A landscape with many valleys, sampled at points; each row gives a point and its height.
From any point a ball rolls to the lowest of the 2 points nearest to it. It stops when none of these is lower. Distance is the straight distance between rows; heights are no part of it.
J_183: [ 39   7 -10  19  27 -20  -8   3   5   7  20  25   4   5 -18  13  48  10
   5 -29  -2  26  15]  h=208
J_109: [  2  -2  -9   8 -15   1   7  11 -26 -26 -15   1  18  14  -7  -7 -23  -9
  12  28 -21 -14  23]  h=452
J_104: [ 14  33  -9 -24  34  14  11  16 -16 -15  -2  12 -24  -5  -4 -16 -17 -28
   3  24  -6  -3  -2]  h=124
J_266: [  7   1   0   2  -6   7  -5  19 -28 -23 -26  -8  35  28   7  -3   0 -10
  19  12  -9 -14  20]  h=486
J_417: [  6 -31  -1  21  -1   6  14   3  -2 -12 -17  10  42  21 -17  24   0   6
  23  18  16  17  27]  h=274
J_63: [-24  42  -7 -32   7  12   9  -4 -12 -31  14   4 -28 -16  -2 -24  -3 -19
   4 -24  -2 -15  -4]  h=276
J_408: [-42 -17 -12   6 -15   1  21 -19  12 -27  15  -4   9  11 -35   7  22  13
  16 -27   5  -2  -1]  h=728
J_748: [ 47  -2  29   1  -4 -13 -26  17   7   0 -22 -18  14 -18  31  23 -14   3
  -6   8 -14  14  11]  h=392
J_493: [ -2   5   3   3  -9  -8   6  16  17 -20 -14  -9 -17 -25 -36  -5  -4 -10
 -10   0 -39   2   5]  h=232
J_984: [-17   1  32  -4   2  35   2  17  -3  23 -13 -21  -2  10   8 -58  20  11
 -10   7 -13 -17  -4]  h=138
J_617: [-21 -14  -5 -10  12 -13   8 -42  12  17  35   8  -3 -18  -4  18  13  29
   7 -20  36  15   1]  h=179
J_461: [ -3  -4 -15  11  14  20  25  17 -17   2 -12   9  13  37  -8 -15 -12  -6
  -5  48 -10  -7  -7]  h=109
J_835: [-26   1 -12  -6 -14  22  11  -1   2  -1   8  -5  -4  18   9 -21  11   8
  -3 -18   3 -12 -23]  h=734
J_734: [-29 -21   7   7  -8   4  -1 -17   9  20   3 -14  23  41  12   4  21  19
  15 -10  35   0 -13]  h=664
J_26: [ -1  25 -14  -7  -1   4   9  -5 -14 -26   6  19  -8  -8 -22  -1   1 -10
  24 -12  -5  -2  12]  h=294
J_339: [-22  10 -35   0  -1   9  30  -6 -22  13  22  13 -21  20   0 -23 -14  -7
 -13  15  -8  -7 -24]  h=37
J_767: [-32 -26 -27  33  -7  -7 -20 -20 -11  30  -1  -4 -10   9 -28  19 -31 -19
 -10   4  -4 -12  18]  h=466
J_21: [ -9 -13 -12  25  -9 -11  26  17   7 -19  -6  -5  -3  18 -36 -22  10   3
 -10  15 -44  -6 -13]  h=173
J_162: [-16 -19   2  12   4 -11  23  -1  30  20   9 -10 -26  -1 -31  -9  11   1
 -35  14 -24  19 -31]  h=155
J_500: [ -5  -1  -3  -8 -12   8   3   5 -12  -9  -1  13 -10 -32 -10  15 -45 -17
   3  24  -9  -8  35]  h=275
J_618: [-13  28 -29 -21   4  15  12 -14 -22  13  17  20 -23  16  11 -27 -15 -11
  -1  -3   6  -4 -29]  h=108
J_530: [ 26   0  -1   2 -15 -14 -18  -8  -6 -20  -6  14  11 -19 -12  28  -4   9
  32 -16  11   3  33]  h=389
J_32: [ 27  -8 -30  30   6  -3   2 -10 -14  13   0   5  21  51 -12  -3  20   5
  14   3 -27  20 -12]  h=586
J_180: [  0 -29 -12  22 -20   4  -8 -13  -7  30  -4   3  20   7  13  18 -29  10
  -3  22   6  16  18]  h=345
J_471: [ 11  -2  -9   4   7  -2  -6 -19   5  30  14  12 -23 -22  -2  14  -5   1
 -11 -17   2  21  -3]  h=457
J_466: [ 26  -1 -16   5   6 -10   7 -15 -15  11 -10  23   9   8 -23  27 -17  16
  32  17  19  13  25]  h=467
J_904: [ 25   9  -3  -6  -5  -1 -10 -16  -9  19  -4  16   6  15  42  12  -8  15
  10   3  28   9  -7]  h=699
J_549: [-31 -14  -2  14  -8  17  14  13 -26  -8 -16  -3  27  38  -8 -21  12   3
  19   6   4 -35  16]  h=749
J_831: [ 12  34 -29 -22   3   3   0 -18 -16   7  17  30 -26   7  15  -8 -10  -6
  22 -13  19   5 -16]  h=185
J_307: [-26  -5   0 -13 -14  19   2 -23  19  14  19  -5   2  -9  34  15 -17  12
 -21   1  27   4 -16]  h=516
J_423: [ 26  20 -19  -5 -20  -8 -19 -15 -18   1   5  -6   0  16  46  -2 -14  10
   4 -10  -2  -5 -17]  h=612
J_195: [ 31  26 -11  -1   1  -6  -1  12 -42 -27 -12  -5  13  28   1  -2   2  -9
  19   5 -24 -11  -9]  h=351
J_739: [-25  20  -9  -8   3  -1  20  -8   8 -20  20   0 -32 -29 -16  -5   9  -4
  -8 -22 -20  -2 -18]  h=325
J_333: [-30 -16 -26   6 -14  10  23  -3 -12  20  14   6  10  16  21 -11 -37  18
 -15  37   7  -6  -1]  h=753
J_90: [  7   5 -27  12   6  -9 -10 -30 -12  27  19  11 -23  -9 -21  12   1  -1
  18 -14   1  22   9]  h=427
J_697: [  2   3  35  -4  11  15 -12  24 -12   5 -30 -28  -1  18   3 -51  28  -5
  -1  -6 -23 -23  -2]  h=170
J_454: [-38  -9  22 -18  13  31  21  -6  14   8  18   0   6  -2  17   4   2  -4
 -14   3  22   1  -6]  h=538
J_583: [ 13   0  -2   5 -22  -8  -6  -4 -20  -3 -11   2  15  13  21   5 -16   7
  19  11   4  -2   7]  h=624
J_310: [  7 -10   4   6 -26   1 -21  -7  19  19  -4  -2   2 -14  27  17 -18  15
 -14  -7   2  13   6]  h=460
J_872: [ 35  13  31 -16  34  12 -19  20  -8   1 -15   1  23   4   8  -1  28 -20
  22  -2  28   4  23]  h=200
J_551: [ 12 -20  -3  18  -8   0  -2   0  -5   9 -16  -1  41  45  14  15   8  13
   8  13   8  18   4]  h=674
J_377: [ 31  -9  -8  22   2  -9 -28  -3 -13  18 -12  15 -18 -16 -21  43  -3 -21
  -3  -8  -8  -3  21]  h=277
J_955: [-26  -9 -26  10  -2   8  36  -9  -8  15  24  13 -17  11 -30  -9 -10  -1
 -13  18 -19   3  -8]  h=102
J_23: [ 17   9  13 -14  19 -17  -5  29 -12 -15 -18 -13  -6   3   6 -25 -13 -13
  -6  31 -21 -10 -14]  h=511
J_923: [-37 -14  14   1  -9   9  22   6  21 -11  17 -14 -10 -20  -8   2  -2   5
 -21  -3  -9   2   2]  h=748
J_905: [-13  -1  15 -14   7   8  -4  25  13 -16 -11 -17   5 -14   9 -14 -10  -5
 -17  10  -5  -9   4]  h=421
J_783: [-19   8 -19   1  -1   2  12 -16   9   0  26  -1 -12  16 -11 -15  16   4
  -5 -29 -10   9 -22]  h=729
J_983: [ 33  -6   5  -6   0  -1 -15  -2  -2  16  -9  19  25  -4  34  26 -11  10
  11   2  31  22  12]  h=679
J_165: [-11  17   4  -8   8   2   9   0  10 -26  23   5 -28 -48 -31   6  14 -14
 -13 -23 -19   1   8]  h=303
J_409: [ 24 -10  34   2   4 -28  -8  26  36   6  -6  -8 -12 -23  13 -19  11  -7
 -16  27  -5  20 -29]  h=213
J_247: [ -7 -12 -13  19 -11 -14 -21 -25   8  15  16  -1 -12 -22 -27  20   4   4
   7 -32   0   3  19]  h=391
J_800: [ -2 -10  -3  13  -5  -3   0  -3  19  -3   9   3   0  -7  -5   4  23   7
 -13 -31 -10  15  -7]  h=718
J_441: [ 14  -2  19  -7  -7   7  -9  20 -15  -5 -26 -18  23  26  29 -10   4  -2
  -2   3  -6  -6   5]  h=512
J_122: [ 15  -8 -14  10  -7  -4   1  -7  -9  -3   0   8  11  19   1   1   3   7
   7  -5  -8  13  -4]  h=605
J_730: [  6  26  -8 -17 -10   1 -12   5 -28 -34 -14   2   0  -1   9 -22 -16  -8
  14  -9  -9 -20   9]  h=289
J_848: [-39 -23  -5  11 -21   2  11 -20  19   4  24  -3  -8  -6 -16   7   2   9
 -19 -17 -12  10   2]  h=741
J_879: [ 17   0 -19   2 -17 -26 -23 -34  -4  10   1   1   5   1   5  13   8  20
  32 -31  12   7   6]  h=646
J_939: [ 17 -17  17  -3  10 -11  -2  19  20  11 -15  -7 -20 -32 -13   2 -31 -23
 -16  51  -9   5   3]  h=261
J_60: [-13 -12  18  -5  27   4  22  40  24  -6   1 -13  -6  -1 -23 -29   8 -13
 -27  47 -11  13 -18]  h=462
J_197: [ 15  11   7 -14  17   5  -8   8   3 -11  -1  12  12   0  12   5  20  -1
  11 -20  27   5  10]  h=58
J_496: [  7  15  23 -23  31  -6   0  30  12  -7 -10  -7 -17  -7   4 -29  -6 -14
 -13  16  -3   3 -20]  h=487
J_205: [  6   0 -18  21  -2 -20 -27  -1   0  16   0   2 -22 -14 -30  23  -1 -21
  -4 -21 -13  -7  17]  h=343
J_624: [-17   0  -3  -4   4  -2   3 -17  17   4   6   0   9  10  -7   4  42  28
  15 -41  33  -1 -10]  h=659
J_606: [ -7  14  13 -16  -1  23 -10   9  -3  14  -9 -13 -13  11  18 -44  17  -3
  -1 -11  -4 -19 -20]  h=103
J_878: [ 33   9  -4   8 -15 -11 -19  -5 -22  12 -10   3  -5 -13  10  14 -32 -13
   2  14 -22  -3  12]  h=702
J_578: [ 12   9  19 -13   6   9  -9   3 -13  -6 -20   0  16  13  12   0  13   1
  33 -12  38 -14  13]  h=99
J_435: [-38 -18  -2 -13  30   1  30 -34   5   5  26   4   3  26 -26  14  28  19
  10 -18  29   4 -10]  h=202
J_709: [ 18 -25   3  40 -20 -18  -2  11   9   0 -15 -21  20  26 -13   2  14  12
 -16   4 -43  15  -5]  h=571
J_996: [-34   0  25 -29  33  22  15 -19   6 -10   5   7   1 -16  -9  18  13  -2
  11   0  49  -3  14]  h=555
J_870: [ 36   8 -16  -3 -16 -18 -31 -22 -14  -1   4   3   5   7  29   8   5  19
  15 -31   3   9 -15]  h=632
J_622: [ 39   2  13  13 -23 -21 -27   1   0   1 -10 -11   8 -13  10  31   0   8
  -2 -23 -25   8   4]  h=482
J_938: [-17  -3  -7  -7 -23   5  -9 -23  18  -3  17   1  -4 -24  10  11   1  14
  -4 -33  16   3  -8]  h=521
J_149: [-14 -16  15   6  -8  -3 -17 -29  22  16  28   6 -17 -37   4  32  -1  12
 -12 -24  17  11  12]  h=499
J_695: [ 55  10  -5  17  10 -18 -10   2 -16  -4 -15  -5 -15  -2 -36  12  16 -23
  10   5 -43 -13  -4]  h=119
J_438: [ 29  -8  -6  26 -31  -8 -19  -9 -37   3 -15   7  18  -1  -5  23 -32  -2
   9  20 -16  -4  26]  h=737
J_22: [ 38  -9  15   8 -18 -22 -25   5  -7  21 -26 -22   1 -11  26  20 -22   5
 -21  16 -21   1   2]  h=342
J_536: [ 25  17   0   4  14   5   4  26 -18 -21 -21  -5   8  28 -11 -22  14 -16
   6   5 -29 -14   0]  h=382
J_115: [-23   4  -1  -8  43  13  23 -13   7  12  22  13  -3  27 -22   3  48  10
  17 -16  45   8 -10]  h=210
J_286: [-25  15  -1 -17  -5   7   4   1  15 -16  15  -3 -11 -22  16 -12 -10  -4
 -12 -13   2 -13  -8]  h=344
J_990: [ -6   7   6   0  28  11  15  11   4   1  10  15   3  16 -26   4  54   2
  22 -20  29   0   2]  h=217
J_326: [ 14  26   4  -9  29  -2  -9  13  15 -17  21  24  -6 -14   9   7  56  12
 -12 -45  22  -2  -5]  h=248
J_69: [ 11  -5  23  -5   8  13  -7  14  19 -11 -13   1  18 -15  28  10  -7  -5
  -6   8  18  12  17]  h=658
J_987: [-10  -2 -19  11   2  11  28  -1 -13 -18   5  18   8  16 -30  -7  -3  -8
  13  23 -11   0  11]  h=764
J_777: [ 19   5  36 -24  17  13 -26  10 -23  -7 -28  -8  28   6  11  -9   5 -14
  32  -2  22  -5  31]  h=150
J_850: [ -5 -22  29   2  -3  12  -2  22  36  -5 -13 -14  31  -5  26   4   6   1
 -23   9  14  13   7]  h=670
J_600: [-19 -19   9  24 -34  -6  -1   9   9 -18 -11 -12  12  -9 -17   7 -10   9
 -13  -2 -24  -7  18]  h=698
J_616: [-41 -20   2  -5   0   9  25  23  14  -4  13 -16   3   0   8 -17 -25   6
 -27  32  -7 -16  -1]  h=765
J_922: [ 30  16   1  -6  44  16  14  23 -22   9 -16   9  -2  30   4 -26   2 -23
  -6  46  -2   3 -19]  h=186
J_196: [ 33 -24   4  26 -16  -5 -11  -3 -13  10 -13 -12  39  22   2  30  -2   6
  -3  15 -13  12   9]  h=685
J_943: [  7   3  -9  -3  -4 -14 -11 -13   8  -2  -4   1  16  16   3  11  21  27
  31 -34  25  -4  -7]  h=654
J_566: [-44 -13 -17  -3  -3  15  26   8  -6   8  19  -2  -3  20  10 -20 -25   9
 -28  26  -3 -17 -17]  h=766
J_801: [  2   9  -8   7 -18 -10  -3 -13 -10 -14   1   8  -4 -23 -21  21   1  -6
  25 -15  -1   3  19]  h=341
J_12: [  9  18 -17 -16  14   0  -5 -12 -14  12   8  16  -5  19  14  -2   8   8
  26 -15  34   1 -18]  h=236
J_230: [-29  -1   3   1 -12  16  13  10 -15 -10 -15  -9   7  28   4 -33  11   1
   1  -8  -8 -28  -3]  h=740
J_685: [  1  35  11 -25  11  18  -9   1  -7   6  -9  -6 -22  -8  24 -29  25  -6
   5 -33   7 -19 -12]  h=61
J_593: [  8  19  13   7  29  -1  -2  21   6 -16  -1  10  -6   5  -2  -9  65  -1
  -4 -42   3  -4 -11]  h=235
J_480: [  0  10  14  -9  14  -4   0  13  19 -24  -2  -7 -17 -48 -22  -3  -2 -17
 -12  -4 -18   1  10]  h=269
J_431: [-10  30  -4 -13  21   6   7  15  -4 -39  -7   6 -10 -21 -26 -18  -3 -24
  12 -10 -15  -7  10]  h=247
J_237: [-25  38  -7 -29  -8   7  -3   1 -23 -34  -1   6 -10 -11   2 -28 -10 -19
  23 -14   1 -32   9]  h=226
J_789: [-17  -8 -13  15   2   6  26  20  -3  -4  -2  -3   2  25 -13 -26   0  -1
 -22  28 -24  -8 -15]  h=148
J_743: [  0   6   2  -7 -18   8 -26 -15  24   0  -3 -11  16   1  40   2   2  17
  -5 -21  19  -6 -20]  h=515
J_680: [ 35  -6  -8  14  13 -10  -1  -7   3   2   5  18  18  15 -20  19  25   7
  24  -9  10  27  18]  h=237
J_259: [ -3 -10 -11   2  32 -19   6 -35  14  26  33   8  -5   1 -23  16  23  26
  13 -15  31  20  12]  h=160
J_648: [ 14 -27 -15  34   1  -2   4   4  -1  14  -8  -2  25  43 -12  -5  12  11
 -13  15 -26  19  -7]  h=580
J_896: [ 14  12  -8  -8  -8   3   0  -5   3  13   2  10  -8   3  30  -4 -12  -1
  -6   3   2  14  -9]  h=717
J_28: [ 34   1   3  11 -10 -30  -4  22   1 -14 -21 -23  -5   6  -7  -3  12  -5
  -7  17 -37  -6 -26]  h=553
J_370: [-28  -8 -17  -2  -5   6  -4 -25   7  15  20  -8  11  27   7  -8  30  21
  14 -31  26  -7 -22]  h=661
J_815: [-33 -33 -22  28  -5   4  10 -22   5  32  14 -11 -10   6 -32   7 -18  -7
 -17  13 -14   0  14]  h=431
J_86: [ 21  -9  28  15   4 -19 -15  20  27  16 -12  -8 -22 -45 -10   8  -7 -16
 -22  21 -11   8  -4]  h=209
J_930: [ -4  30   1 -15  27   0   0  -9   2 -10  20  23 -12 -20  -2   3  34   8
   8 -40  28  -4  -9]  h=263
J_986: [-17   8  26 -16  40  20  11  31  18  -9  -8 -11 -12  -2 -17 -33  11 -17
 -18  21   3   4 -20]  h=472
J_79: [ 31   4 -25   7  -1 -16  -9 -31 -29  18  -1  24  -9   1 -25  17 -13   3
  36  -6   5  15  14]  h=470
J_143: [ 34 -10  24  -3  -4 -35 -11  23   8   7 -13 -20   1  -7  27  -8  -2  -8
  -7  34 -11   6 -37]  h=246
J_347: [ -4  -3  -1 -12 -28   3 -12 -14  18  11   6  -1   4 -19  45   9 -26  15
 -10  -2  15  -6 -11]  h=492
J_51: [-30  19   6 -30  17   9  10 -18  14  -7  26  10 -22 -41   8   9  11  -3
 -19 -26  12   1 -13]  h=297
J_374: [ -6  -2  -2   4 -19 -15  -2   8  -6  23  -6   0 -29 -24  10 -11 -47  -3
 -17  42 -14 -23  -9]  h=415
J_444: [  3 -22   2  10 -22   1   3 -11   1   1  -8   4  32   8   3  23 -20  15
  15  14  20  18  24]  h=302
J_490: [ 12  23  -7 -12 -17  -1 -17  -1 -32  -3 -19 -11   9  22  46 -17 -19   1
  10  -5  -5 -29  -7]  h=578
J_321: [ 11 -14 -30  24  -1 -10   2 -16  -2  12  11  -2  12  26 -23  -5  20   9
  20 -12 -14  24   4]  h=594
J_562: [  9  15  12  -3  -3   2  -9  21 -35 -11 -28 -21   7  25  11 -40  24  -6
  12 -18 -21 -25  -1]  h=201
J_781: [-11  -5 -19  16 -16  -3  -4  -5 -10  33   7   6 -35 -19 -13   6 -48 -10
 -23  20 -10 -26   3]  h=502
J_550: [ -6   1   8 -10 -19 -21   0  14  15   0  -7 -19 -20 -17  21 -16 -35   4
 -23  35 -16 -15 -20]  h=356
J_686: [ 46   7   4  24   5 -12 -20  -4 -13   6  -5   0 -12 -17 -30  30  10 -19
   6 -17 -26  -5  12]  h=197
J_270: [ 27   4 -23  11 -12  -4 -28 -20 -26  37  -3  10 -19   1  14  14 -38  -7
  -1   8  -4  -5   1]  h=645
J_797: [-18   7   0 -23  -7   3   9  -9  -8 -13  -8   7   8   8   6   6 -19   5
  22   7  43  -8  20]  h=581
J_687: [ 13  17  -4 -11  24   7  18  13   2   1   2  10 -12 -11  -3  -7  -4 -18
  -8  16 -11  11  -6]  h=39
J_771: [ -8   2  -3  -2 -20  -3   4   3 -24 -26  -6  13  16  -8  -4   7 -37   0
  19  24  -5 -14  37]  h=395
J_615: [ -3  19   1  -6 -18   0 -11   7 -37 -21 -27 -17  14  20  14 -26   2  -4
  26 -12  -9 -38  14]  h=245
J_782: [  0  34  -9 -15  23  -1  13  -6   9 -12  15  13 -37 -32  -5  -1  16 -10
 -11 -35  -8   6 -18]  h=319
J_882: [ 17  24  13  -8  27  -9  -6  31  -4 -30 -18 -13 -13   8 -19 -35  19 -19
   6   5 -30 -12 -18]  h=400
J_349: [ 27 -12  -4   8  -2 -21   3  -9 -14 -19 -18  10  25   1 -20  29 -15  15
  34   4  17  13  33]  h=433
J_284: [-22   6  -7   4  -9  -3  12  -4  11 -23  14  -2   4  -2 -16  -3  20   7
   5 -36  -2   1  -3]  h=723
J_545: [  5   3  16 -13  -7  12 -21   8 -10  13 -24 -19  15  15  49 -20 -10   6
   1   1   6 -24  -6]  h=540
J_898: [-19  14   0 -20   7  -6  -1 -23   9 -15  40   7 -16 -32  -2  14  22  14
  -1 -40  16  -1 -13]  h=280
J_144: [-16  -8   4   0  -5  -3  -4 -22  20  35  18  -4 -31 -38   0  18 -13   0
 -29 -20  -1  10  -2]  h=481
J_663: [ 24   7 -10  11  32 -23  -4 -18   4  15  31  18   3   5 -11  12  39  29
  13 -24  27  22   1]  h=183
J_649: [-31 -25  -1   0  13  -2  17 -30  20   1  36  -1   1   2 -16  21  22  15
  -4 -18  22  17  -5]  h=193
J_753: [-12 -36  14  14 -16  13   6   3  35   4   5  -6  31  -3  12  17   1  14
 -17  -3  10  18  12]  h=677
J_900: [ 14   4  -5   3   8   8   7   1   1   2  -4  12 -10 -22 -13  10 -22 -19
  -5  20  -6   8  18]  h=134
J_650: [  0  18  16 -14  22  14  -7  12  11  -4   2  -2  -3 -18  20 -13  28  -6
  -5 -21  16  -2  -7]  h=17
J_274: [ -5  -2  11 -21   7  25  -7  11   1  -5  -6   1  19  -4  18  -4 -19 -14
   0  20  27   1  23]  h=637
J_89: [  3  17  11 -16  -8  -7 -11   9  11 -15  -2  -9 -13 -33  16  -9 -19  -3
 -12   3  -8  -3   1]  h=385
J_567: [-10 -15   6  29 -18  -4  -3   8  21 -11   5  -5  -5 -17 -29   9   9   2
 -14 -23 -26   4  15]  h=710
J_641: [  5 -17  -2  14   4  -2   8  -4   5  -1  -9  11  22  22 -13  20  21  16
  23  -5  33  17  15]  h=255
J_769: [-12 -13  19 -12  19   7  16  36  24  -5  -7 -16  11   0   0 -17 -16 -14
 -24  42  -8   2   0]  h=446
J_755: [ 35  12   3   5   0 -16   3  14 -17 -11 -12 -10  -8   9  -6  -6 -11 -10
  -4  34 -35  -8 -13]  h=535
J_893: [-34 -21   9  -3 -13  -3  -3 -33  30   8  33  -5  -6 -27   3  21  12  28
 -16 -26  12   3  -6]  h=510
J_976: [ -8  -2  -2  -7   1  20  13   0 -10   0   4  16  11   1  10  12 -31  -1
  10  31  29   0  16]  h=608
J_579: [ -7  -6 -21  -3 -19  10   8  -4  -6  16   5   4   2  12  22  -3 -25  10
  -7   9   8  -3 -10]  h=735
J_511: [-47 -22  19 -19  -5  27   5 -19  16  13  20 -12  10   9  25  14  -2   9
 -12   5  35 -15 -17]  h=529
J_928: [ 11 -14   5  13 -18 -21   2  27  10 -18 -22 -26  11  17   3 -10  12  10
 -13  10 -32  -3 -11]  h=563
J_700: [  7  30  -7 -19  -5   6 -17 -11   9   4   7   7  -8  -4  39  -3   5   1
   1 -25  20  -6 -28]  h=530
J_639: [ 32   1  18   0   0 -13 -16  21   0  11 -21 -18   1   0  29   1 -24   5
 -16  38 -15   8 -12]  h=287
J_838: [ -2  -7  12 -10   4 -21   3  24  17   5   1  -3 -19 -29   3 -21 -28 -16
 -13  50  -7   0 -16]  h=307
J_936: [-22 -33   8  18 -38   6   1   4  25 -14  -1 -14  28   3  11  11 -13  15
 -13   3  -7  -6  15]  h=686
J_188: [  1   2   6 -13  36  17  13  26 -10  24 -11   1  -6  24   9 -41  -8 -15
 -13  44   3  -7 -13]  h=125
J_352: [-11 -12 -19  16   2   5  26  -4  15  15  23   0 -11  11 -33 -14   6  -6
 -21   8 -27  25 -15]  h=136
J_809: [ 30   1  13   0 -17  -7 -20   3 -13  -3 -17  -3  37   5  36  30 -14   6
  14  12  15   7  15]  h=652
J_16: [ 12 -14   9  12  28  -7  23  11  29  22   7   5 -29  -7 -31  -1  21 -11
 -20  23 -18  22 -27]  h=172
J_907: [-28 -26 -15  24 -27   5   5  -8  -4  23   4  -1   4   4  -8   7 -34  11
 -11  18 -11   3  16]  h=393
J_324: [ 23  19 -19   0  -6  -5  -3   1 -44  -2  -9   4  14  46  11 -10   3   4
  24  -6  -5  -5 -13]  h=313
J_432: [  6  14   0  -6 -19  -4 -20 -13  10 -14   3  -2 -14 -43  19  11  -7   7
  -2 -34  -3   0   1]  h=533
J_586: [-41 -27 -12  10 -39  -3   6 -30  11 -12  20  -8   8  -5 -24  11   2  19
   9 -24   3  -3   8]  h=733
J_219: [-20   2  13 -26   8   9  13  -6   7 -26   0   5   8 -13 -13  19  -9  -6
  22   1  39   0  28]  h=565
J_75: [  1  -3 -22  12  -5  -5 -27 -11 -14  44  -8   6 -35  -8  -9  22 -43 -21
 -19  10  -8  -6   6]  h=579
J_369: [ 15 -23  21   1  11 -25   5  26  34  10   0  -2 -22 -21 -17  -7  14 -17
 -17  37 -14  19 -29]  h=191
J_747: [-26   0  28 -25  41  30  17   5   6   2  13   5  -1 -12   8   6  12 -22
 -10  10  36   6   8]  h=547
J_492: [-34 -16  -3   8   2  23  30  10 -11 -12  -9   3  20  30 -24 -10  10 -10
   7  13   2  -7  14]  h=755
J_108: [  8   6   3   8  24   0  11  14  20  -7  10  17   0  11  -8   3  45   7
   2 -22   9  16  -8]  h=227
J_521: [-10  -3   3   5   8  26  17  23 -13  18 -15   0  11  43   9 -36   5  -1
  -6  33  -6 -12 -11]  h=63
J_187: [-11 -23  -3  15 -25  -5 -18 -19   6  15  -2  -6  -7 -15  -1  20 -16   1
  -4 -17  -5   1  18]  h=425
J_510: [-37   6  11 -29  -3   4   5 -20  19 -27  17   6  -5 -34   8   9   1  -1
  -6 -17  11  -7   3]  h=316
J_711: [-44 -20  23  -5   1  10  14  12  33 -11   4 -21   6  -9  12  -4  -8   0
 -34  10   2 -12  -2]  h=756
J_890: [-13  29  -7 -31  28  10   0  12 -16 -31   4   0 -16 -15 -19 -28 -23 -23
   1  14  -7 -17   3]  h=199
J_422: [ 14   9   8   2 -20 -14 -15   2   8 -19 -17 -17  -2 -20  10   4   5   4
   2 -28 -24  -2   1]  h=507
J_719: [ 17  28 -12 -13   0   5  -2  -6 -30   6 -10  12  -4  26  22 -14   6  -6
  23 -11  14 -15 -11]  h=273
J_840: [ 40   1  20   5  -6 -11 -22   7   1  -3 -11   1   6 -39  14  28  -6  -7
   1 -11  -5  14  23]  h=440
J_351: [-11  -4  -7  14 -13 -20  15   7  11  -8   2 -10 -23  -2 -33  -9   8  -2
 -13  -2 -39  -1 -22]  h=196
J_876: [ -7 -17 -15   9 -10   2   0 -10  -8  19 -13   0  25  54  17  -5   9  19
  13   9  29   5  -5]  h=668
J_134: [ 31 -20   9  35 -17  -9 -21  -8 -21   6 -18   0  28   6 -17  41 -12  -7
   4  12 -14   1  31]  h=704
J_434: [ -7  41  -2 -26  11  -5   3  -6  -1 -17  12   7 -34 -40   3  -8 -15 -15
  -2 -14   2   0  -6]  h=321

Two balls start at each pair of points below. Name the first point that both come to, or write none.
J_566 and J_815: J_259
J_755 and J_22: none
J_432 and J_800: none
J_767 and J_567: none
J_586 and J_783: J_284

For each start below, name the point where the ball stops.
J_709: J_259
J_943: J_687
J_492: J_695
J_711: J_695
J_274: J_695

Call two points neighbours if one is among the 2 nearest of the other. Go from one point of each pair to the other, from neighbour to neighbour, staying as low as possible. Name the highest point that can't be avoided.
J_695 and J_339: J_755
J_650 and J_782: J_434
J_237 and J_650: J_730
J_339 and J_90: J_432
J_650 and J_521: J_739
J_339 and J_259: J_23
J_90 and J_687: J_79
